Each scene shows the same named points in several views. A view is turned or mirrored, shifted and resized as a whole, has a little noise and may leave points out.
In the rows, 128 means zero.

Scene 1
View 1
zonub: [137  79 109 114 146  99 110 136 130 122 130 119 137 167 133  78  50 105
 175 153]
taza: [182 132 126 128 131 172  96 120 114 107 105 125 127 166 110 100  73 124
 147 148]
fiso: [150 100 124 123 131 124  92 139 135 117 115  86 130 152 112  92  76 109
 154 145]
ter: [137  84 117 118 147 113 111 131 130 118 123 122 137 172 128  80  41 105
 175 155]
lufe: [128  73 115 118 138  79  93 151 141 126 125  70 135 145 125  83  75  99
 162 147]
fena: [195 147 131 129 133 197  98 112 107  99 101 142 124 173 105 104  66 132
 147 150]
Dif: [184 122 101 118 133 141  98 136 105 110 119 132 127 153 123  98  92 125
 140 142]
Dabaz: [105  61 136 124 141  83  93 144 156 129 123  54 139 158 114  76  44  91
 179 151]
Sutap: [158 106 121 127 120 114  72 156 136 119 112  47 125 121 104 100 116 112
 131 132]
vofum: [157  96 108 117 131 106  92 147 126 119 121  89 128 139 121  93  94 112
 148 140]
Nuv: [207 171 143 138 118 220  82 112 109  99  89 117 119 159  89 112  88 137
 128 143]
keli: [180 138 141 132 124 177  84 123 122 107  97  94 125 157  98 105  81 126
 141 146]
nog: [201 156 129 132 129 204 100 112 101  99  98 146 126 172 104 106  71 133
 142 149]
supek: [184 129 112 126 118 144  79 146 117 112 111  84 121 128 108 106 121 125
 127 134]
bemim: [189 135 109 120 142 175 118 113  98 105 116 179 129 185 128  95  51 130
 158 155]
kefu: [181 130 123 125 133 163 100 123 115 111 108 125 125 165 112  98  72 123
 150 149]
zem: [176 123 119 123 136 160 102 125 114 110 113 134 129 167 116  94  66 121
 155 151]
nafil: [110  59 123 118 145  73  98 145 151 130 126  67 140 156 125  75  47  92
 180 153]
View 2
zem: [136 127 107 144 142 104  94 161 134 129 120 158 135 124 119 149 124 163
 108 134]
bemim: [137 134  77 146 157  99  90 173 149 138 118 162 141 124 111 155 122 182
  79 142]
fena: [133 135  78 153 141 118 101 164 131 137 124 171 139 105 116 149 105 180
 121 162]
Nuv: [123 142  87 172 127 140 113 161 116 139 126 182 141  88 115 147  86 181
 155 179]
vofum: [138 112 154 120 119  90  97 147 114 109 118 138 131 133 128 133 142 128
 145 104]
nafil: [159  87 127  53 118  57 101 138 122  93 116 109 131 135 144 113 169 107
 138  90]
fiso: [144 111 126 107 120  92 105 146 117 108 120 137 133 121 129 129 137 132
 149 118]
lufe: [150  98 149  83 116  70 101 140 116  97 116 120 129 140 138 121 159 110
 145  89]
ter: [153 105 102  86 138  70  94 149 138 112 117 128 134 135 130 128 154 138
 106 111]
Dif: [133 129 132 151 135 103  92 163 126 125 118 155 135 134 117 150 127 156
 117 121]
Dabaz: [160  86 121  48 109  62 106 132 118  92 117 110 129 124 148 108 166 105
 154 101]
keli: [132 127 105 140 122 117 111 153 113 125 124 164 136 100 123 136 110 158
 158 155]
taza: [135 128  96 139 135 109 102 162 127 128 123 160 138 112 120 142 117 163
 129 148]
supek: [125 125 156 158 114 119 105 151 103 119 122 160 132 121 121 142 118 144
 164 125]
nog: [128 138  94 167 137 123 101 167 128 136 123 175 141 107 113 150 103 178
 124 160]
zonub: [154 103 117  87 137  67  92 151 136 110 116 122 133 138 131 132 157 131
 106  99]
kefu: [136 126 100 137 132 106 101 159 128 126 121 157 135 114 120 142 119 161
 126 143]
View 3
kefu: [101 127 169 117 137 126 100 140 102 145  96 147 143 155 122 102 136 115
 120 109]
nafil: [139 121 134 111 139  90 130 102  80 109 164 159 164 132  98  83 186  56
 161  74]
Sutap: [117  87 139 143 116 135 132  85 104 139  92 171 135 136  97 118 163  67
 153 114]
bemim: [ 90 140 174 104 138 122  83 182  85 149 100 125 151 168 131  89 128 140
 112 103]
zonub: [120 126 145 109 134 102 113 141  72 125 146 143 166 144 107  82 171  86
 148  81]
Dif: [ 95 109 153 127 117 134 104 152  83 151  93 139 146 156 112 100 144 111
 134 109]
taza: [100 128 173 120 141 129  98 137 104 146  88 148 139 157 124 102 132 118
 117 110]
vofum: [112 100 140 130 116 124 122 118  84 139 112 153 150 144 100 102 165  81
 151 103]
zem: [ 97 124 161 117 129 127  96 154  90 149  95 138 145 161 119  96 138 119
 124 107]
lufe: [128 109 133 122 125 106 131 106  80 124 140 159 158 134  94  94 180  62
 161  87]
ter: [118 134 152 105 141 100 109 141  79 124 142 144 162 148 111  81 166  94
 141  83]
keli: [105 124 176 126 145 133 105 116 120 145  78 159 132 152 121 113 132 110
 114 117]
nog: [ 87 138 186 118 144 136  86 152 114 153  71 142 133 164 134 106 116 140
 102 120]
fiso: [116 109 151 128 131 123 120 104 100 136 107 163 144 142 105 108 157  82
 142 104]
Nuv: [ 90 128 189 126 144 147  92 127 133 157  48 157 118 163 133 121 110 133
  96 130]
supek: [100  93 151 142 113 144 117 112 102 153  73 160 131 148 106 118 144  95
 138 124]
View 4
vofum: [159  80 122 128 101 140 121 130  99 114 104 143 116 189 121 164  90 146
  92 102]
fena: [132 127 117  82 117  66 121 102 130 127 105 182 126 116 155 225  82 168
 133 120]
Nuv: [109 138 117 104 123  82 132 118 139 120 127 212 136 101 176 242  66 161
 134 101]
taza: [140 112 123  95 113  89 120 108 121 123 105 168 126 137 144 210  84 160
 122 117]
kefu: [147 107 119  96 109  91 117 110 120 123 103 164 124 141 140 206  85 162
 120 118]
nafil: [204  34 154 116 103 171  84 121 119  96  86  98 113 198  74 153  88 150
  83 138]
nog: [126 135 112  81 116  61 128 102 126 132 106 190 129 112 163 227  85 169
 137 115]
fiso: [163  74 134 121 108 138 110 126 118 107 103 145 118 170 117 181  82 153
  97 114]
Dabaz: [201  32 161 122 108 180  81 125 133  86  91 106 118 187  71 162  77 149
  84 139]
Sutap: [146  81 129 162 109 173 127 150 107  94 124 163 126 189 137 173  70 133
  88  84]
supek: [127 109 114 141 108 129 140 139 102 113 124 180 127 169 159 186  79 140
 102  81]
ter: [186  68 133  84 101 110  96 104 113 119  80 117 113 174  93 170  96 166
 103 141]
zem: [148 112 110  90 104  80 124 107 107 131  97 159 118 152 140 194  95 164
 122 114]
keli: [134 109 129 112 117 111 120 122 134 107 118 183 133 130 153 220  69 156
 119 111]
zonub: [188  64 130  90  97 119  99 105 104 121  81 109 108 185  92 157 100 163
  99 135]
Dif: [143 108 104 103 100  91 130 114  92 132 101 159 116 170 145 178  96 155
 109 100]
View 5
ter: [ 78  79 102 109  84 167 121 132 122 141 131  90 174 144 124 166 134 165
 145 141]
zonub: [ 78  91 101 116  77 166 119 127 121 151 135  96 166 147 120 175 132 167
 142 140]
nafil: [ 46 107 109 112  76 190 118 111 115 182 118 135 176 158 117 182 121 162
 155 168]
fena: [152  53 110 108 142 175 145 173 144  69 137  71 182 145 134 135 140 135
 146  92]
bemim: [139  50 103 115 108 146 133 165 140  82 156  41 171 136 128 145 150 162
 132  89]
taza: [139  68 109 112 134 180 142 160 141  94 135  88 179 152 129 144 135 137
 146 102]
Sutap: [133 130 113 120 140 212 138 130 140 157 124 166 166 181 125 177 109 114
 144 122]
keli: [141  75 115 107 153 199 148 161 143  91 126 111 186 162 132 141 128 120
 154 107]
nog: [162  53 111 108 145 173 146 177 149  64 142  67 181 145 134 134 142 134
 141  84]
Dif: [151  94 105 124 115 167 133 148 142 121 150  92 160 157 124 165 132 143
 128  94]
zem: [141  73 104 117 119 167 135 156 138 105 148  76 168 150 127 156 137 147
 135  99]
Nuv: [178  58 117 108 176 196 157 184 156  57 129  91 186 159 137 126 132 110
 150  84]
kefu: [141  64 109 111 129 176 142 165 141  89 138  78 180 148 129 142 137 142
 141  98]
supek: [164 115 112 121 148 196 144 150 144 127 139 135 164 174 125 167 116 114
 134  93]
fiso: [106  99 111 113 117 193 134 137 131 141 124 124 175 163 123 164 122 137
 148 130]
Dabaz: [ 41 106 111 106  90 202 122 113 115 174 106 144 182 161 122 175 120 154
 162 173]
lufe: [ 79 117 108 116  93 190 122 117 119 178 126 136 168 165 118 187 119 151
 145 148]
vofum: [121 114 108 120 110 186 130 131 131 154 135 128 162 165 123 178 120 137
 136 121]
View 6
zonub: [161  97  86 179 136 152  85 181 119 113 165  96 181 115 129 152  92 144
 109 105]
Nuv: [101 189 145 130 207 205 189 128 159 149 100 117  69  43 156  92 152 107
  91  59]
kefu: [126 150 121 150 172 178 146 150 139 128 132 104 120  74 133 121 117 120
 104  77]
ter: [160 103  87 183 139 163 100 183 113 122 162  92 174 106 120 145  92 145
 110  99]
lufe: [175  79  84 172 140 134  60 166 142 123 166 133 182 133 171 158 133 157
  93 125]
nog: [102 184 141 142 186 199 181 141 139 130 117  91  90  50 119 103 112 103
 108  57]
fena: [111 176 135 147 184 199 176 151 132 132 118  94  95  56 124 105 113 110
 107  58]
vofum: [150 113 110 150 151 132  83 139 158 111 154 133 155 111 170 150 134 138
  93 110]
fiso: [152 109 100 163 160 159  99 157 148 130 143 127 147 105 164 137 140 143
  93 106]
bemim: [101 179 136 151 169 189 176 159 110 114 133  65 115  56  92 111  70  97
 123  51]
supek: [126 148 134 125 178 139 110 110 185 115 134 148 113  92 184 131 156 119
  88  99]
Dif: [121 152 131 136 158 143 120 132 150 102 149 109 132  85 140 135 106 113
 107  82]
keli: [126 155 122 147 189 189 149 143 156 146 118 126 100  71 158 114 151 125
  88  81]
Sutap: [157 111 111 139 168 136  76 123 188 128 140 168 136 111 211 143 178 144
  77 119]
nafil: [192  62  60 198 130 151  50 193 126 134 164 121 201 139 161 159 129 171
  96 128]
taza: [122 156 122 149 176 180 150 149 142 129 129 104 111  71 136 117 120 118
 103  73]
Dabaz: [199  57  55 199 143 165  60 196 129 148 153 129 194 134 174 150 147 177
  91 129]

In a view up to two points have been moved. Name them for each view, in the order of its rows, or write none.
view 1 => zem
view 2 => nog
view 3 => fiso
view 4 => none
view 5 => kefu
view 6 => bemim

Scene 2
View 1
modod: [155 162 108 101 129 155 115 143 154 137 119 109 102 142 145  97 139 114
 105 143]
tete: [105 152  97 103 128 149 126 138 152 125  83 124 104 145 170  82 141 131
 109 143]
tuk: [110 141  95 105 120 155 112 119 136 120 105 108 111 123 148  82 124 113
  96 140]
Sevi: [101 124 108 114 113 143 110  84 105 102 127 114  90 114 105  75 141  99
 101 129]
pugi: [107 134 105 110 118 147 114 103 122 111 116 116  93 127 125  79 143 109
 104 133]
fer: [129 124 115 112 109 146  97  75  99 109 159 100  91 103  75  84 137  85
  94 128]
vovos: [ 95 138  88 108 122 154 110 119 135 116  93 108 118 116 159  78 114 115
  91 140]
dori: [171 155 127 105 122 150 111 121 134 135 153 108  85 139  96  97 157 101
 111 134]
Pifes: [ 82 131  93 109 118 147 114 104 123 106  95 115 103 120 146  72 129 114
  98 136]
Sab: [151 155 112 103 125 154 111 130 145 134 127 106 103 134 130  95 138 110
 103 140]
Gemun: [124 151 111 107 125 146 127 129 141 122 106 124  87 147 139  84 157 121
 116 137]
sepa: [ 86 148  93 106 128 148 131 134 148 116  71 131 101 146 179  75 141 133
 111 142]
View 2
Sevi: [172  76 101 142 121 146 109 160  93  97 154 145 156 158 116 199  80 150
 129 143]
sepa: [108 108  59 134  94 123  72 162  80 113  75  62 100 140 164 139 122 148
 103 197]
vovos: [144  82  70 103 105 141  96 150  92 130 121  98 126 117 121 158  98 157
 107 191]
Pifes: [148  85  73 132 109 140 102 166  84 109 122 110 123 141 129 178  93 152
 104 178]
fer: [192  65 137 126 133 146 109 130 117  98 183 179 201 167  95 199  84 154
 169 102]
pugi: [149  86 100 138 114 134  89 149  99 104 129 118 152 161 134 171 103 151
 136 146]
Gemun: [127 104 102 141 107 123  70 145 101  96 103  96 149 170 155 146 125 148
 144 147]
tete: [111 103  72 119  95 122  66 146  93 118  84  63 117 137 157 129 131 151
 119 184]
Sab: [138  87 116  94 111 126  69 109 124 131 121  99 177 136 132 121 136 155
 167 138]
View 3
Sab: [119 129 117 109 134 117 113 156 120 113 156 140 125 143  88 138 128 126
 110 128]
Gemun: [103 129 107 110 116 116 101 165 115 110 135 140 141 141  96 147 119 100
 121 130]
Pifes: [ 99 129  94 114 111 130 139 183 118 104 129 109 142 101  97 143 124 109
 131 129]
dori: [142 132 109 123 135 113  92 151 114 129 163 150 128 164  86 153 115 119
 103 131]
pugi: [119 130  92 121 117 125 124 175 116 117 140 117 139 118  95 152 116 110
 123 130]
fer: [170 135  77 143 131 131 137 173 115 141 169 106 131 115  81 165 109 136
 112 131]
vovos: [ 93 127 107 105 117 129 145 174 123  97 133 113 135 102  95 131 136 120
 128 129]
modod: [110 128 124 102 133 117 115 151 121 105 152 145 123 145  90 129 137 128
 112 128]
Sevi: [131 133  81 131 117 131 141 183 116 123 144 103 140 102  90 157 115 118
 124 130]
sepa: [ 65 125 113  97 106 121 116 176 118  90 110 129 147 119 104 133 128  89
 135 129]
tete: [ 76 126 118  98 112 120 113 168 119  93 122 134 141 127 101 130 131  99
 126 129]
tuk: [102 129 108 107 121 125 134 171 122 103 139 121 133 115  93 133 131 121
 122 128]
View 4
sepa: [ 97 115 116 171  68 168 112 129 139 132 134 125 128  89 127 114 128 147
 162 124]
Sevi: [125 112 146 121  79 154  98 146 135 128 134 126 115  85 124 148 106 103
 144 163]
Gemun: [100 121 105 139  76 151 116 119 143 118 112 137 115  99 117 127 117 140
 124 139]
tuk: [116 108 128 141  95 160 116 131 125 136 128 123 122  99 123 126 113 141
 146 146]
tete: [ 96 115 106 161  79 161 120 121 135 129 122 130 125  98 122 113 123 157
 148 127]
Pifes: [115 112 135 148  75 161 105 140 134 134 138 121 124  85 127 129 116 126
 158 143]
modod: [107 115 101 131 106 151 129 112 126 128 103 134 116 114 114 122 109 160
 116 143]
fer: [141 113 150  87  95 142  99 145 133 125 120 129 107  91 118 163  94  93
 118 186]
dori: [113 121 102 104  98 138 121 112 139 114  92 143 105 110 106 143 101 136
  90 160]
vovos: [116 106 133 149  93 166 115 135 123 141 135 119 125  97 129 123 114 141
 163 142]
View 5
pugi: [140 131 137 101 134 113 112 149 159 134 135 151 128 140 133 157 117 122
 121 137]
Gemun: [131 138 142 122 142 121 125 134 144 148 124 141 132 126 142 201 120 140
 122 120]
tuk: [150 130 151 118 148 118 117 132 159 117 123 122 124 141 173 149 140 134
 104 159]
vovos: [171 115 155 112 148 115 117 136 167 116 112 127 124 139 168 152 133 131
 104 163]
Sab: [117 154 143 127 149 123 118 125 141 134 134 122 124 138 174 173 144 144
 110 138]
sepa: [189 100 167 129 147 120 135 130 161 136  91 133 132 121 152 210 112 144
 114 138]
Sevi: [145 126 133  86 127 105 101 160 168 125 145 156 124 148 128 124 116 107
 121 147]
Pifes: [176 109 151 102 140 108 115 147 172 120 115 144 128 138 143 154 116 123
 115 152]
tete: [168 118 159 134 152 124 135 125 153 137 102 129 129 124 161 208 122 149
 114 136]
modod: [110 155 142 134 152 128 123 117 136 144 133 120 127 132 176 195 144 155
 110 129]
dori: [ 69 180 117 118 138 125 111 135 124 157 165 142 128 137 148 183 135 140
 123 108]
View 6
Pifes: [148 131 123  86  63 139 131  99  87 164 156 118 134 113 133 167 140 157
 102 122]
dori: [ 60 124 165 100 129  67 133 187 147 144  95 128 118 138 154 121 143  42
  45 163]
fer: [100  99 146  90  33  82 167 181 113 168  74 133 113 108  92 175 149  58
  90  76]
vovos: [122 132 125 101  94 163 111 100  94 150 164 125 142 128 139 166 126 140
 109 153]
tuk: [108 131 130 102  99 143 110 117 104 146 151 126 139 131 140 160 125 119
  95 155]
tete: [108 151 138 102 148 141  94  99 112 137 180 116 143 144 184 125 131 142
  73 204]
modod: [ 69 132 153 112 145 121 100 147 132 133 138 130 136 151 163 131 126  78
  67 192]
Sevi: [134 123 131  86  45 107 153 133  97 168 122 120 123 106 121 167 147 116
  95 100]
sepa: [139 158 129  90 130 138 109  77 101 146 193 108 144 131 187 126 142 175
  75 186]
pugi: [120 130 139  87  83 100 140 133 110 158 136 117 126 119 143 148 147 115
  77 132]
Sab: [ 69 123 149 108 126 117 114 156 129 138 126 131 133 144 145 139 125  70
  76 172]

In a view up to two points have been moved. Name them for each view, in the order of its rows, or write none.
view 1 => Sevi, dori
view 2 => Gemun
view 3 => modod
view 4 => sepa
view 5 => tuk, Sab
view 6 => Pifes, tete

Scene 3
View 1
bopo: [145 150 171 131  97 158 120 123 127 129 168 125 131  96 166 166 118 128
 144  97]
Dide: [124 144 130 126  92 158 117 139 127 117 159 120 152 116 145 135 149 149
 130 119]
pir: [118 122 165 130  85 124 124 119 157 149 152 111 132 119 152 163 142 121
 143 129]
dogu: [121 137  79 124  89 164 112 145 119  99 147 100 175 135 121 103 162 159
 114 121]
tedo: [132 148 108 125  93 171 114 142 115 102 158 114 161 118 139 122 147 154
 123 109]
bavar: [127 137 138 128  90 147 119 130 134 125 155 113 147 116 145 145 142 139
 134 119]
repa: [121 132 144 127  89 143 120 128 141 131 153 113 142 118 147 148 144 134
 135 122]
zod: [128 124 149 131  87 132 123 115 148 141 148 101 138 122 146 158 135 119
 139 117]
sen: [117 118 137 128  85 127 121 121 155 139 143 100 143 130 139 149 148 124
 134 129]
matur: [136 149 153 129  98 159 119 134 123 121 166 125 140 104 155 152 133 141
 137 108]
melir: [119 118 108 128  83 135 118 124 147 126 137  87 157 142 129 130 153 131
 126 124]
lil: [159 144 118 132  94 167 118 113 116 114 150  85 150 117 147 144 111 123
 133  81]
perus: [120 119 185 131  87 116 126 111 165 160 151 113 122 115 157 178 133 112
 148 127]
Romup: [119 127 137 128  87 136 120 124 145 132 148 104 145 125 143 144 146 130
 133 124]
View 2
lil: [ 82 160 184 153 123 162 104 131 150  73 133 103 203 110 104 138 138 152
 172 118]
perus: [168  96 134 154 131 122  97 137 126 162  95 157 141  86  88 124  94 138
 135 138]
repa: [136 115 143 152 133 144 109 133 169 117 141 120 153 116 109 133 111 170
 134 120]
tedo: [ 98 141 164 151 136 167 122 132 200  76 179  80 174 138 125 145 134 196
 143 109]
dogu: [106 115 138 151 152 167 121 119 224  53 189  97 165 166 130 145 132 229
 132  77]
sen: [142  97 132 151 141 136  97 125 159 106 122 150 152 122 102 131 109 180
 136 102]
Dide: [121 126 152 154 137 159 120 136 190 104 165  92 158 128 123 140 123 187
 131 119]
bavar: [132 115 146 152 135 150 117 135 181 117 157 104 151 122 117 138 114 178
 129 122]
bopo: [126 145 176 158 119 149 117 153 147 149 134  90 163  85 108 135 114 129
 144 162]
Romup: [136 106 140 152 141 142 106 126 168 107 134 133 158 121 107 133 113 179
 134 104]
pir: [158  98 132 152 137 130 102 133 145 139 113 146 143 102  97 129  97 156
 133 124]
matur: [119 141 168 157 123 150 116 145 160 128 143  92 168  99 111 138 124 150
 146 144]
zod: [137 113 144 153 135 137  99 132 144 119 114 146 161 106  98 132 110 156
 141 119]
melir: [124 102 130 149 144 146  97 116 175  71 134 148 169 142 106 135 120 201
 141  77]
View 3
perus: [145 139 114 183 161 163 188 118 187  88 158 199 154  74 111  86 125 160
  52 168]
bavar: [147  82 130 127  93 140 177 105 142 106 161 144 133 116 107  76 138 158
 113 134]
pir: [144 116 117 170 135 153 175 118 177  95 162 179 149  86 115  77 129 157
  72 161]
tedo: [139  66 145  77  56 138 163 118 127 109 135 114 115 124 107  71 142 135
 162 110]
Romup: [139  98 130 138 104 141 152 123 171 104 159 148 137  95 120  66 131 149
 101 147]
melir: [129  81 139 123  77 130 113 139 194 108 169 127 135  94 141  43 122 134
 118 144]
matur: [152 101 129 110 109 159 206 107 125  98 129 158 126 110  82  97 142 153
 118 124]
lil: [131 120 144  68  91 171 161 157 154  93  85 147 115  80  98  88 134 105
 142 105]
zod: [136 121 126 143 124 157 166 132 179  93 146 170 140  81 115  78 129 143
  88 149]
dogu: [131  42 149  75  27 115 116 124 147 117 161  89 115 133 130  40 133 137
 168 111]
sen: [134 102 130 150 110 141 143 128 188 102 167 155 143  92 130  61 123 149
  91 156]
View 4
lil: [129 109 131 134 181 141 126 102  79 138 109 153 116 137 108 130 143 160
 146 144]
tedo: [ 96 122 138 160 125  98 133 129  98 156 122 171 121 158 121  99 133 155
 158 180]
pir: [ 98 139 135 131 143 127  73 156 124  74 137 142 124 128 101 118  87 146
  71 114]
perus: [102 136 133 126 154 137  55 153 126  59 132 128 120 119  92 120  84 142
  47  95]
bopo: [109 101 142 149 160 119  74 107 110 118  92 120 102 126  82  96 130 144
  88 127]
melir: [103 156 127 129 135 126 128 163 101 103 163 183 140 153 133 140  94 156
 135 148]
repa: [ 96 132 136 144 132 114  94 145 114 105 132 153 123 139 110 108 103 148
 103 141]
Dide: [ 91 130 139 158 121  97 108 140 111 128 126 159 121 150 110  95 115 150
 129 166]
Romup: [ 99 142 132 136 136 121 102 152 112  96 145 160 127 141 114 118  98 150
 109 138]
bavar: [ 91 129 138 152 124 101  95 148 117 116 129 157 121 147 107  98 108 147
 112 152]
dogu: [ 94 145 132 156 109  94 156 152  96 153 152 197 136 174 142 114 119 158
 185 196]
sen: [100 148 132 133 139 131  99 162 113  85 154 162 133 142 121 130  86 149
 102 133]
zod: [111 128 133 132 160 138  90 133 104  96 128 146 119 132 106 125 110 150
 101 124]
View 5
lil: [165  71 123 155 130 124 105  80 116 127 146 203  93 126 139 123  93 111
 116  79]
Romup: [134 108  94 163 125 136 148 105 123  63 124 147 101 123 151 122  92 124
 130 137]
pir: [118 123 101 154 124 125 154 141 117  73 106 142 102 138 152 130 106 139
 126 172]
repa: [137 102  97 156 130 119 145 101 132  67 122 159  99 125 142 124  94 132
 129 146]
sen: [131 120  92 162 119 148 154 117 112  55 123 134 103 127 160 124  96 121
 132 138]
bopo: [136  99 127 143 136  75 129 131 140 118 104 199  93 141 126 128 112 155
 110 169]
perus: [112 134 110 150 119 117 150 174 105  90  94 144 104 155 161 130 117 149
 117 189]
zod: [130 112 107 157 120 133 141 127 110  87 117 155 102 138 156 126 102 128
 123 145]
matur: [148  84 109 148 140  89 134  92 152  93 120 193  94 124 120 125  93 142
 121 147]
Dide: [150  86  94 162 139 111 142  65 157  55 131 172  98 109 123 121  82 128
 135 131]
dogu: [169  75  75 174 138 151 144  10 156  23 160 157 100  86 129 111  61  94
 148  75]

In a view up to two points have been moved. Name them for each view, in the order of its rows, or write none.
view 1 => bavar
view 2 => dogu, matur
view 3 => none
view 4 => zod
view 5 => bopo
